The views of a scene show one set of named points, each view turned or mirrored, and shifted as a whole, with a little noise and some points left out.

Scene 1
View 1
K540: [ -1   7   2   7  15   6 -15   8  10  -5   4  13  15  13   8 -10  -5  13
 -12   4   4]
K998: [  0  -8  20  56  24  28  18   4   8 -20  30   8   1  43  15 -22 -15  -1
 -24  22   4]
K419: [ -2 -12   0  29  21  17  -8   3  13 -14  10  16  20  32  18 -16 -15  13
 -15   7   2]
K742: [  7  41  12 -21   8 -38 -39  18   5   3  -8  17  13 -10 -13  13   3  10
  -7  -6  -7]
K436: [ -3  -5  -4  13  18   9 -18   4  12 -10   1  17  23  22  15 -12 -12  17
 -12   1   3]
K463: [ -5 -12   1  29  20  33   3   1  13 -13  13  10  12  27  18 -21 -12  11
 -18  12  10]
K796: [  2  27  23  17  10   8   3   9   3  -5  16   2  -9   6  -4  -7   0  -3
 -20  15   7]
K630: [  5  38  20  -1   7 -14 -12  15   3   0   8   7  -3  -5 -11   3   4  -1
 -15   6   1]
K427: [  8  18  25  27  22 -25 -18  16   6 -10  15  15  12  24  -2   1  -8   2
 -12   6 -13]
K462: [-11 -40 -28  20  25  38 -17  -4  21 -14  -4  24  42  35  35 -25 -21  31
 -11  -3  10]
K613: [ -2  -6   8  36  19  26   6   3   9 -14  17  10   8  31  15 -19 -11   6
 -18  13   5]
K887: [ -3  23  16  12   2  37  20   3   3  -2  17  -7 -22  -2   0 -15   2  -2
 -25  21  22]
K263: [ -1  12  -4  -9  12  -2 -26   8  11  -3  -7  16  20   2   5  -4  -3  16
  -9  -2   3]
K988: [ -1  20  14   9   8  11  -1   8   5  -5   9   5  -3   5   1  -8  -2   3
 -18  12   8]
K286: [  5  47   2 -44   3 -39 -49  17   7  11 -19  16  16 -26 -15  16   9  16
  -4 -12  -3]
K126: [-11 -24 -17  19  17  46  -1  -5  16 -11   3  14  21  24  27 -27 -14  21
 -15   5  17]
K713: [ -4  -5  -6   9  15  17 -14   3  14  -7   2  15  20  15  15 -14  -9  19
 -12   2   8]
K663: [  6  37  29  11   9 -11  -4  14  -1  -3  15   2 -11   0 -11   1   2  -6
 -18  12   0]
View 2
K427: [  5  21 -11 -19 -11  13  16   4 -23 -10 -13   6  21  33   2 -28 -26  -3
   5  21 -16]
K713: [  0   5 -18 -16   0  27 -16 -12 -15   3   0  -5  10  19   1   0  -3   2
  15 -13 -10]
K462: [ -3  15 -29 -31  27  51 -29 -17 -12  20   1 -20   6  -1  -3   5   5  12
  14 -47 -23]
K630: [  5  -3  -3   2 -33   1   2  -3 -19 -15  -4  11  16  42   6 -10 -16 -11
  16  29   3]
K988: [  1  -7  -9  -7 -24  10  -1  -5 -19 -13 -14   4  22  33  14   2  -4  -2
  15   3  -6]
K796: [  1  -8  -6  -8 -30   6   8   0 -21 -18 -23   8  26  37  19  -1  -4  -3
  13   6  -6]
K286: [  8   8  -3  21 -27  -4 -21 -15 -10   2  40  15 -10  42 -23 -17 -33 -22
  27  58  21]
K436: [  1  11 -17 -15   0  25 -14 -11 -15   6   4  -3   9  21  -4  -7 -10  -1
  16  -5 -10]
K126: [ -4  -3 -24 -24   8  38 -24 -16 -14   7  -8 -15  14   8  10  16  14  11
  16 -46 -17]
K742: [  7  14  -5   8 -24   1  -6  -9 -15  -3  23  14   0  42 -16 -23 -31 -18
  19  50  11]
K887: [ -2 -28  -5  -1 -38   8   0  -5 -19 -23 -29   4  30  36  31  20  15   3
  16 -12  -1]
K998: [ -2   4 -19 -37  -4  27  19   4 -26 -14 -47  -6  40  22  28  -4   4  12
   0 -33 -32]
K613: [ -1   3 -18 -29  -4  28   2  -2 -20  -6 -28  -7  27  20  18   0   3   7
   7 -26 -22]
K419: [ -1  12 -22 -27   5  33  -5  -6 -19   1 -14  -9  19  15   6  -5  -3   6
  10 -23 -20]
K463: [ -1   1 -19 -26  -1  31  -5  -7 -18  -2 -22  -9  24  18  15   6   6   9
  10 -31 -19]
K263: [  3   5 -11   1 -14  13 -17 -14 -13   2  15   3   3  29  -7  -4 -13  -8
  20  15   3]
K540: [  2   7 -15 -12  -7  20  -8  -8 -16  -1  -2  -1  12  26   1  -6  -9  -1
  15  -1  -7]
View 3
K796: [-10  -8 -10  -6  10   6 -10 -13   8  11  -9 -19  12  21   0 -10   8   1
  10  13  10]
K663: [ -3 -12   0   3   3  15  -1 -16   4  16  -5  -8   8  16  -7 -14   0  -7
  11  18  12]
K263: [  8   0  -8   4  18 -13   0 -22  16  -4 -34  11   3  34  18   5  -8  -5
   3   3 -17]
K419: [  4  -2 -24 -29  39 -19 -20   6  23  -7 -36 -12  10  13  21   1   4   2
   1  -7  -6]
K998: [-10 -10 -31 -45  38  -7 -34  21  19   3 -19 -39  19  -1   8 -11  19   8
   5  -2  16]
K713: [  4   2 -19 -14  31 -19 -11 -10  20  -7 -37  -4   7  28  22   6   3   2
   3  -1 -12]
K887: [-28  -5 -20  -9   7   2 -18 -24   7  10  -8 -36  18  38   5  -4  30  16
  17  16  15]
K988: [ -8  -4 -12  -6  13   1  -9 -17  11   7 -17 -15  10  27   6  -4   9   2
  10  10   5]
K613: [ -6  -4 -27 -33  34 -13 -26   8  19  -1 -27 -25  14  12  15  -4  14   6
   4  -1   4]
K126: [ -8   6 -36 -30  42 -33 -27  -5  28 -15 -45 -22  14  35  35  14  19  15
   4  -8 -15]
K427: [ 15 -12  -3 -10  20   4  -2   4  12   9 -17   3   3  -1  -2 -13 -15 -16
   2   6   5]
K540: [  3  -1 -13  -7  22 -11  -7 -12  17  -2 -30  -1   7  24  16   0  -1  -2
   5   3  -9]
K462: [  7   8 -36 -34  56 -43 -25   5  37 -24 -60  -6   9  29  44  18   7   9
  -4 -18 -26]
K463: [ -5  -1 -27 -26  35 -20 -23  -2  23  -7 -35 -18  13  24  23   3  12   8
   3  -5  -7]
View 4
K540: [ -6 -20  15 -17 -21  -5   7   3   4  -8   5  11 -29  -2   0  -7  -9  -7
   6  -7  10]
K630: [-30 -25  17  -9  -3   2   9  25  -4 -31  26  -5 -32  -8  -1  -5   2 -12
  -8 -11   3]
K998: [-22 -30  11 -19 -51 -10 -22   5  -2  15 -24  33 -31   1  29 -23  13   0
  19 -37 -16]
K613: [-11 -24  13 -18 -40  -5 -13   1   2  10 -16  31 -31   0  15 -15   3  -1
  16 -24  -5]
K742: [-16 -22  15 -13  -1 -12  36  26  -1 -40  39 -23 -27  -9 -10   5 -16 -13
 -14   8  19]
K887: [-38 -21  23  -3  -4  29 -27   2   0 -11   6  31 -41 -10   2 -16  19 -13
   3 -27 -12]
K463: [ -4 -22  15 -19 -36  -2 -14 -10   6  12 -18  35 -30   1  10 -15   0  -2
  19 -19   0]
K663: [-39 -28  18  -9 -10   1   3  29  -6 -28  22  -3 -33  -9   8 -10  10  -9
  -7 -21  -5]
K988: [-23 -24  17 -10 -14   8  -4  10  -1 -13   8  14 -34  -5   4 -11   5  -8
   2 -17  -1]
K126: [ 14 -15  17 -19 -32   5 -15 -29  15  19 -20  46 -32   2  -2  -9 -11  -5
  23 -11  11]
K419: [  3 -24  12 -23 -40 -13   0  -4   5   9 -14  24 -27   3  11 -11  -8  -1
  17 -14   6]
K427: [-21 -31   9 -19 -34 -26  17  31  -6 -17  10  -7 -25  -1  17  -9  -2  -3
   0 -15   1]
K796: [-34 -26  18  -9 -14   7  -7  18  -4 -16  10  12 -33  -8   9 -13  11  -9
   0 -24  -9]
K263: [  0 -18  18 -17 -12  -4  18   1   7 -15  13   6 -28  -3 -10   0 -17  -9
   0   3  20]
K436: [  4 -18  13 -20 -26  -9  11  -4   6  -3   4  14 -27   1  -2  -4 -16  -5
   7  -3  16]
K286: [ -9 -16  18 -11  15  -2  43  20   4 -49  51 -27 -28 -10 -25  12 -22 -17
 -21  20  29]
K462: [ 34 -14  12 -28 -45 -13   1 -33  16  27 -26  43 -26   8  -2  -5 -25  -1
  28  -2  23]
View 5
K263: [ -8  12 -19 -18   0  22   5   5   8  33 -12   5  13  -2  -8  -6  11   9
  -8 -24   9]
K613: [ 18  37 -10 -13  10   7   4  -3  13  10   8 -29 -12  19 -27  11  -4  -5
  10  -8  20]
K462: [ 15  46 -22 -39  12  32  -3  14  44  18  -5 -35  -7  32  -9   6  31  -5
  26 -33 -11]
K630: [-10   3 -11   1  -4   8  10  -7 -16  29  -5  14   9 -15 -19  -3 -14  11
 -22 -10  31]
K286: [-34 -18 -19 -10 -17  27  14   0 -16  53 -31  39  34 -30   2 -20   9  25
 -32 -30  14]
K126: [ 16  45 -19 -30  21  22  -6  15  37  11   8 -31 -12  27 -20   9  11 -13
  22 -19   2]
K436: [  0  21 -18 -19  -1  20   6   2  12  28 -10 -11   4   8 -11  -2  13   6
   1 -24   7]
K427: [  7  18  -9   0 -19   2  21 -27 -15  27 -12 -15   3   3 -18   9   0  15
 -10 -16  28]
K540: [  2  19 -16 -15   2  15   7   0   7  26  -6  -7   5   3 -16   0   4   4
  -4 -19  14]
K713: [  4  26 -18 -21   7  20   3   7  18  22  -3 -13   2  10 -14   0   9   0
   5 -21   7]
K463: [ 16  38 -13 -18  14  12  -1   6  22  11  10 -27 -10  19 -24  10  -1  -7
  12 -12  14]
K419: [ 14  36 -14 -19   4  13   6  -3  17  17  -1 -29  -6  20 -18   8  10  -1
   9 -19  11]
K663: [ -4   5  -8   7  -4   0  10 -12 -20  25   2   8   6 -12 -24   1 -23   8
 -21  -3  38]
K742: [-21  -8 -15  -6 -19  16  19 -11 -20  45 -25  21  25 -20  -3 -11   5  25
 -26 -24  19]
K988: [  0  17 -12  -6   9   7   3   2   0  18   6   1   1  -3 -23   1 -15  -1
 -10  -9  26]

Which points are out of place in each view (at most two, in the order of its rows)? Write none if all are in place.
view 1 -> K436
view 2 -> K263
view 3 -> K463
view 4 -> none
view 5 -> K126

Scene 2
View 1
K491: [ 16 -14  -3  -4 -10   4 -21   3  10  15 -22 -17 -10  -4  -5  -4  19  -5
  10 -24   7]
K533: [ 18  -9   0  -6 -10   5 -19   3   1  17 -20 -15  -5  -6  -4  -3  19  -6
   8 -16   7]
K57: [ 19  -1   4 -11 -10   8 -15  -1 -16  18 -18  -8   1  -5  -3   2  17  -7
  10  -7  17]
K131: [ 12  -1 -10   3 -10   3  -8  11 -13  23   6 -23  -1 -22   1  -7  15  -1
  -5  -4  -8]
K298: [  4 -16 -13   2 -10   2 -10   3   7  10   2 -13 -21  -6 -10   7  12   9
  13 -30  23]
K489: [ 12   1  -4  -4  -9   6  -6   3 -23  19   2 -10  -2 -14  -3   4  13   1
   5  -4  16]
K165: [ 13  -2  -2  -6  -9   7  -7   0 -20  16  -2  -6  -5  -8  -5   7  13   1
  11 -10  26]
K787: [ 10  -8  -7  -2 -10   4 -10   2  -7  15  -1 -11 -11  -9  -6   5  14   3
  10 -18  20]
K186: [  9 -11 -10   1 -10   3 -11   6   0  15   0 -17 -11 -12  -4  -1  15   2
   6 -19   8]
K366: [ 11 -14  -8  -2 -10   3 -16   4   8  14 -10 -16 -14  -6  -6   0  17   0
  10 -24  11]
K845: [ 15   2   2 -11  -9  10  -6  -3 -30  16  -5   0  -1  -6  -6  11  13   0
  13  -5  33]
K718: [ 24  -9   7 -11 -10   7 -25   2   5  19 -37 -15   1  -1  -2  -8  23 -14
   9 -16   2]
K518: [  8  -5 -12   3 -10   3  -7   8 -10  19   8 -19  -8 -18  -2  -2  13   3
   0 -11   4]
K529: [ 15  -1  -3  -4 -10   6 -10   4 -17  20  -5 -13   0 -13  -2  -1  15  -3
   3  -5   9]
K476: [ 13  -2  -5  -3 -10   5  -9   5 -14  19  -1 -13  -3 -13  -3   0  14   0
   4  -9  10]
K807: [ 10  -2  -4  -5  -9   7  -5  -2 -23  15   2  -4  -7  -8  -6  11  11   4
  12 -10  32]
K911: [ 13  -6  -5  -3  -9   5 -12   4  -7  17  -6 -15  -6 -10  -4   0  16  -1
   6 -14  10]
K310: [ 23  -7   5  -8 -10   6 -23   5   2  21 -31 -18   2  -6   0 -10  22 -14
   5 -11  -4]
K735: [ 15 -13  -9   3 -11   1 -21  13  15  21 -16 -29  -6 -14  -1 -15  20  -8
  -2 -19 -20]
K866: [ 18  -5  -1  -4 -10   5 -16   6  -5  21 -15 -18   0 -12  -1  -7  18  -7
   3  -9  -2]
K257: [ 17  -5  -3  -2 -10   4 -17   8  -2  22 -14 -21   0 -14   0  -9  18  -9
   0  -9  -7]
K748: [ 16 -14  -1  -7 -10   5 -19   1   7  14 -22 -13 -10  -1  -6   0  19  -4
  14 -24  14]
View 2
K57: [ 22  24   3  -3   2  -5 -10   9 -12 -19 -10 -10   9  -1 -23  -6  -2   7
   2  -6  -8]
K491: [ 27  19  -1  -6  18 -21 -12  23 -28 -16  -2   2   1   1 -16   5 -15  11
  -4  -4  -1]
K310: [ 27  17  13  -8   8 -14 -22  13 -23  -8  -6  -8   1   1 -28  10 -17  12
  -7 -10  -1]
K131: [ 23   1 -10  -3   3   8 -27  18   1 -19  -3 -10  -3   5 -11  -8 -20  17
  -8 -25   9]
K911: [ 23  16  -8  -3   9  -5 -12  18 -12 -22  -4  -5   4   2 -13  -6 -10  11
  -1 -11   0]
K866: [ 25  13   1  -5   6  -5 -22  14 -14 -15  -5  -9   0   2 -20   1 -16  13
  -5 -14   2]
K476: [ 21  13  -9  -1   3   5 -15  15  -3 -23  -6 -10   4   2 -12 -12  -9  12
  -1 -16   1]
K845: [ 17  28  -8   1  -2   5   0   8  -3 -29 -11 -11  14  -2 -16 -20   8   5
   8  -5 -12]
K165: [ 19  23 -12   0   4   1  -4  14  -6 -28  -7  -7   9   0 -12 -17   1   7
   5  -7  -7]
K529: [ 22  14  -5  -2   2   3 -16  13  -5 -21  -6 -10   4   1 -15  -9  -8  11
  -2 -15  -1]
K257: [ 26  10   2  -5   7  -6 -25  16 -14 -13  -4  -8  -2   3 -19   2 -20  15
  -8 -16   4]
K298: [ 24  18 -25   1  22 -14   0  32 -18 -29   2   8   3   2   2 -12  -9  10
   2  -2   1]
K366: [ 25  17 -12  -3  18 -15 -10  27 -21 -22   0   2   1   2  -9  -3 -13  12
  -2  -4   1]
K787: [ 22  18 -16  -1  12  -6  -5  22 -12 -27  -3  -1   5   2  -7 -12  -7   9
   1  -6  -2]
K489: [ 19  16 -11   0   1   7 -11  13  -1 -26  -7 -11   7   1 -12 -16  -4  10
   1 -14  -2]
K186: [ 24  12 -16  -1  15  -7 -13  25 -13 -23   0   0   0   3  -6  -7 -14  13
  -3 -11   4]
K735: [ 30   3   0  -8  17 -15 -30  25 -23  -9   2  -1  -9   6 -16  11 -30  19
 -13 -17  12]
K748: [ 26  23  -3  -4  16 -20  -7  22 -27 -18  -3   2   4   0 -17   2 -11   9
  -1   0  -4]
View 3
K787: [-18  11  -5   6  -9  -8 -22 -14   2   5  13  -3  -3   1  21  -3 -15   1
 -11   1   6]
K533: [-10   4   0  18 -10 -24 -14 -11   2   1  15   1  -8  -7  31  -9 -18   2
 -12  -8  -7]
K735: [ -3   0  14  25  -8 -28  -9 -21   7  -5  30  15  11 -13  45  -4 -14  -4
 -23 -13  -1]
K257: [ -7  -5   5  23  -9 -23 -13 -15   5   2  19  16  -4  -4  38  -1 -15  -3
 -14  -7  -5]
K807: [-22   8 -14   4  -9  -3 -26  -9   0  12   3  -2 -14   9  15   1 -16   2
  -5   7   3]
K131: [-11  -7   4  18  -8  -9 -20 -20   8   8  18  26   2   4  36  15 -11  -8
 -15   1   6]
K57: [-14  -1  -9  17 -12 -20 -18  -6   0   9   6   3 -21   1  25  -5 -18   2
  -5  -1 -11]
K165: [-20   6 -11   7 -10  -7 -24 -10   1  11   5   0 -15   6  18   0 -17   1
  -6   5   1]
K718: [ -4   0   1  27 -12 -37  -8  -8   0  -1  15   1 -14 -12  36 -16 -20   3
 -11 -14 -17]
K866: [ -8  -4   2  22 -10 -22 -14 -13   3   3  16  12  -7  -3  35  -1 -16  -2
 -13  -5  -6]
K366: [-13  14   2  11  -9 -17 -16 -16   3  -1  19  -5   4  -6  27  -9 -16   1
 -15  -6   4]
K518: [-15   2   1  12  -7  -5 -22 -20   6   6  16  14   4   3  29   8 -12  -6
 -15   2   9]
K310: [ -4  -5   3  28 -11 -33  -9 -10   2  -1  17   9 -12  -9  39 -11 -18   2
 -12 -12 -15]
K491: [ -9  11   3  17 -10 -27 -12 -14   2  -3  19  -6  -1 -11  31 -14 -18   2
 -15 -11  -4]
K298: [-20  23  -2   0  -8  -7 -21 -18   3   0  18 -13   9  -4  19  -9 -15   1
 -15  -2  14]
K489: [-18  -1  -8  11  -9  -6 -24 -11   3  12   7  11 -13   8  23   7 -14  -2
  -7   6   1]
K476: [-15   1  -4  13  -9 -10 -21 -14   3   8  11  10  -7   3  27   4 -14  -3
 -11   1   2]
K529: [-14  -3  -5  16 -10 -12 -20 -12   3   9  10  13 -11   4  28   4 -16  -3
 -10   1  -1]
View 4
K57: [-23 -15 -11  39   9 -10   5   9   3 -13  19  -5 -11  -5   8   5  -5  11
  -6   4   1]
K866: [-20 -18   2  42  12  -3   7   0  -7  -5  14  -7  -8   4   5   3 -13  15
  -1   2  16]
K298: [-21   8   3  25  -5  -6  11  -6 -31 -16  31  -5  -4  -1  -9  -5  -8  21
 -20  -4  -2]
K529: [-31 -14  -4  32  14 -10   5   3  -9 -16  18  -5 -10  -3   3   4 -10  16
  -2   7  15]
K748: [ -9  -6   1  43  -4  -2  10  -1 -10  -3  23  -6  -7   2   2  -2 -10  14
 -12  -5  -5]
K165: [-33  -5 -11  27   8 -14   5   6 -10 -23  25  -3 -11 -10   1   4  -4  15
 -11   5   2]
K131: [-35 -18   6  31  21  -8   6  -4 -20 -13  14  -7  -7   3  -1   4 -16  22
   3   8  32]
K735: [-10 -17  18  48   8   6  10 -11 -20   7  11  -9  -3  16   0  -1 -21  20
   1  -3  24]
K533: [-13 -10   1  42   2  -2   9  -1 -10  -4  20  -6  -8   3   3   0 -11  15
  -8  -2   4]
K489: [-36 -11  -8  27  15 -14   4   5 -12 -22  21  -5 -10  -7   2   5  -7  17
  -5   8  13]
K845: [-36  -7 -19  26  10 -18   3  13  -1 -28  25  -3 -13 -15   5   6   0  12
 -11   8  -3]
K310: [ -9 -21   2  52   7   1   7   2   2   4  12  -7  -9   7   9   2 -13  12
   1  -1   9]
K911: [-22 -10   1  36   7  -5   7  -1 -13 -10  20  -6  -7   1   1   2 -11  17
  -6   1  10]
K718: [ -4 -19   0  55   2   1   8   3   5   5  14  -7  -9   5  10   1 -11   9
  -3  -3   0]
K518: [-33  -9   4  27  13  -8   7  -5 -25 -17  20  -6  -7   1  -5   2 -13  22
  -4   5  22]
K186: [-24  -4   5  31   5  -6   9  -5 -24 -11  22  -6  -5   2  -4  -1 -12  20
  -9   0  12]
K491: [ -8  -8   5  44  -2   1   9  -4 -13   0  20  -7  -6   6   1  -3 -12  15
  -9  -5   1]
K257: [-19 -19   5  43  12  -2   7  -2 -10  -2  13  -8  -7   6   4   3 -15  17
   1   1  19]
K807: [-35  -2 -13  22   8 -16   5   7 -11 -27  28  -2 -10 -13   0   3  -3  16
 -13   6   0]

Which points are out of place in each view (at most two, in the order of its rows)? Write none if all are in place.
view 1 -> none
view 2 -> K476
view 3 -> none
view 4 -> K533, K911

Scene 3
View 1
K990: [  8  14 -20 -29 -23 -18 -50  28  -8 -16 -21 -17  -6  -1  47  -6  20 -24
  77  28 -18]
K732: [  0  23   9 -20  -4  -2 -11  11  -3 -24  -9 -17  -3   5   1   2  -9  -2
   2   2 -13]
K428: [  3  26   9 -20  -3 -10  -6   9   2 -15  -4 -20   6  15 -11   6  -8  -1
  -8   2  -9]
K672: [ -4  18  -1 -15  11   7  -6  12  -4 -31 -10 -16 -18  -6  -2   3 -19   5
  -4   4 -11]
K666: [  1  21  -2 -18   0  -6 -13  12  -2 -21  -9 -17  -6   4   2   2  -7  -2
   9   9 -11]
K51: [ -4  13 -19 -13  15   4 -15  16  -5 -31 -14 -12 -25 -15  11   1 -12   1
  20  14 -11]
K942: [ 11  21 -25 -20 -11 -33 -33  21   3  -2 -11 -18   8  15  14   5  18 -16
  47  27  -7]
K568: [  7  21  -5 -25 -19 -20 -32  19  -3 -11 -14 -19   5  12  22  -1  13 -16
  42  18 -15]
K425: [  2  16 -20 -16   5 -12 -18  17   0 -17 -12 -15 -10  -1   8   4  -2  -5
  26  18  -8]
K548: [  0  22  13 -21  -5   1 -10  11  -2 -26  -8 -18  -4   4   2   1 -11  -2
  -1   2 -14]
K236: [  3  19 -24 -12  14 -19  -8  13   5 -10  -6 -16  -3   6 -10  11  -4   1
  10  18  -2]
K771: [  1  16 -16 -18   1  -7 -23  19  -4 -22 -13 -15 -13  -4  15   1   0  -6
  31  17 -11]
K823: [  3  27  19 -22 -11  -8  -8   9   0 -16  -3 -21  10  18  -8   4  -7  -3
  -7  -2 -13]
K620: [  3  19 -14 -20  -4 -13 -23  18  -2 -16 -13 -17  -5   3  14   2   2 -10
  30  17 -11]
K769: [  0  16 -34  -7  22 -15  -6  14   4 -14  -8 -12 -12  -1  -9  10  -9   3
  11  20  -1]
K258: [  0  27   7 -14   6 -11   3   6   5 -13  -1 -19   5  17 -24  11 -14   4
 -22   0  -6]
K760: [  1  22   2 -18  -1  -6 -10  12   0 -19  -7 -17  -2   6  -3   4  -8  -2
   3   6 -11]
View 2
K568: [  2 -16   1  12   5  23  -2 -13  12 -26   9  12   6  17  28 -39  -8   3
 -15   9   2]
K823: [ -8   7  19  -8   6  33 -16   6  -2   0 -14  21  -9  23   7 -29  29  12
 -13  11  13]
K942: [  1 -16  -6  26   2  26  -3 -16   5 -37   0  22  -1  15  29 -42 -21   2
 -15  -3  -8]
K990: [  5 -30 -11  20   1  14   9 -22  23 -43  34  -4  22   9  39 -40 -35  -7
 -12  11   1]
K771: [ -8  -5   2   7 -11  23  -1   0   5 -21   5   0   9  14   5 -25 -16  -7
  -6  -1   7]
K760: [-11   6  13  -2  -6  30 -12   7  -3  -6 -11  12  -3  19   0 -25  10   2
  -8   3  11]
K732: [-11   9  17  -7  -5  30 -12  10  -3  -1 -11  12  -3  21  -4 -24  19   4
  -8   5  13]
K672: [-17  13  16 -10 -17  28 -10  17  -5   1 -10   1   2  16 -16 -15   7  -6
  -1  -2  18]
K428: [-11   9  16  -3  -1  34 -15   9  -5  -2 -19  22 -10  23   1 -27  23   9
 -12   3  10]
K769: [-17   8   2  14 -20  31  -8   7 -13 -19 -21  16  -8  16 -14 -22 -16  -6
   0 -21  -1]
K425: [ -9  -2   2  10 -11  27  -4   0  -1 -20  -3   8   3  13   2 -27 -14  -5
  -5  -7   3]
K548: [-10   8  16 -10  -4  28 -11  10   1   0  -6   7   1  19  -1 -23  16   3
  -8   9  16]
K258: [-16  17  20  -5  -4  37 -19  13 -15   3 -31  27 -17  24 -11 -24  29  10
  -9  -3   9]
K236: [-13   5   4  14 -12  32 -11   4 -11 -18 -21  20 -10  18  -6 -26  -7   0
  -5 -15  -1]
K51: [-16   4   6   0 -22  22  -3  11  -1 -12   0  -7  10  12 -13 -16 -15 -13
   2  -7  13]
View 3
K51: [ 20 -11  11   0   1 -11  -4  -5 -16  -8  39 -28   0   2  -9  -1 -25 -14
   1   9  -5]
K769: [  2   5  16  11  13 -23   9  -6   0  -4  33 -30  11  -5  -5   0 -25 -33
  -9   3   1]
K823: [-30  17  13  -5   5 -15   4 -23  -7 -11  22 -13 -10   9 -21   9   2   5
  10 -20  -8]
K666: [ -7   2  12  -3   5 -14  -1 -16  -9  -8  31 -18  -4   5 -15   7 -13  -6
   3  -7  -4]
K425: [  6 -10  15   1   9 -18  -7 -17  -2   1  40 -16  -2   0 -11   8 -25 -21
  -6  -3   1]
K732: [-12   5  12  -5   3 -12   1 -15 -12 -12  27 -18  -8   8 -17   5  -7   2
   8 -10  -9]
K236: [ -9   7  17   9  14 -23   7 -13   4  -3  31 -23   6  -4  -8   4 -20 -29
  -8  -5   1]
K620: [  1 -13  16  -4   9 -17 -14 -22  -1   3  41 -10  -8   2 -14  13 -22 -16
  -6  -9   2]
K672: [  1   7   9  -1   0 -10   7  -4 -20 -17  28 -30  -2   6 -12  -4 -11  -4
  11   4 -10]
K760: [-14   8  12  -2   6 -15   2 -15  -7  -9  29 -18  -5   5 -15   6 -10  -5
   4 -10  -6]
K771: [ 10 -15  13  -4   6 -15 -15 -18  -6   1  43 -14  -6   2 -13  10 -25 -16
  -4  -3  -1]
K990: [ 21 -49  18 -17  10 -14 -49 -40   3  20  62  13 -23   1 -18  29 -37 -17
 -18 -15  10]
K568: [ -3 -18  16  -9   9 -16 -23 -32   1   7  44   0 -15   3 -17  20 -20 -11
  -8 -18   3]
K428: [-31  20  14  -1   9 -18   7 -21  -1 -10  21 -15  -5   5 -19   9  -2  -3
   4 -20  -5]
K258: [-32  31  14   5   8 -18  21 -11  -4 -16  14 -27   2   3 -15   1   1  -6
   7 -13  -9]
K548: [-12   6  11  -6   2 -10   1 -15 -15 -12  27 -18  -8   8 -18   5  -6   4
  10  -9  -9]
K942: [ -6 -17  22  -2  19 -25 -22 -35  15  16  45   4  -8  -3 -16  23 -28 -29
 -20 -20  10]
View 4
K568: [  0  -6 -32   3  -7   3  46 -26  -6   2   7  -2   6 -30  18   5 -12   0
 -22  22 -18]
K666: [  5  -8 -22  -7  -7  -9   9  -9  -8 -10   8  -7   6 -12   0  -1  -7   1
 -12  11   4]
K771: [-12   3 -20   1   5  -1  20 -18 -13  -5  10  -6   1 -12   9  -2  -7   8
 -16  15 -10]
K732: [ 13 -15 -22  -9  -9 -11   4  -3  -6  -6  10  -9   7 -18  -3  -1  -8  -3
 -11   9   9]
K769: [-14   8 -15 -17  -9 -11   5 -20 -18 -29  -1   0  11  16   0  -1   0  12
  -9   8  -3]
K548: [ 13 -16 -22  -8  -8 -12   2  -1  -4  -6  12 -10   5 -19  -5  -2  -9  -4
 -11   9  11]
K428: [ 21 -18 -26 -18 -23 -17   6  -7  -2 -15   2  -4  15 -13  -5   4  -8  -6
 -11   8   9]
K51: [-11   2 -13  -2   9  -6  -1  -7 -14  -9  13 -11  -2  -4  -2  -7  -5   9
 -10   9   2]
K823: [ 27 -25 -29 -15 -24 -16   8  -4   0  -8   4  -6  13 -23  -4   4 -10  -9
 -11   9  11]
K425: [-12   3 -20  -4  -2  -4  18 -19 -14 -13   6  -3   5  -6   7  -2  -6   8
 -15  14  -8]
K236: [ -5   0 -19 -17 -17 -12  12 -22 -14 -25  -3   2  15   8   1   2  -2   6
 -11  10  -3]
K620: [ -6  -2 -24  -2  -4  -2  28 -22 -11  -6   7  -4   4 -14  10   1  -9   5
 -17  16 -11]
K942: [ -9   2 -33  -4 -15   2  53 -38 -11  -9  -2   5  11 -16  23   8  -9   5
 -22  23 -26]
K258: [ 25 -20 -23 -26 -30 -22  -6  -4  -4 -25  -3  -3  20  -2 -10   4  -3  -6
  -7   3  16]

Which points are out of place in each view (at most two, in the order of its rows)? Write none if all are in place.
view 1 -> none
view 2 -> K732
view 3 -> K568, K428
view 4 -> K51
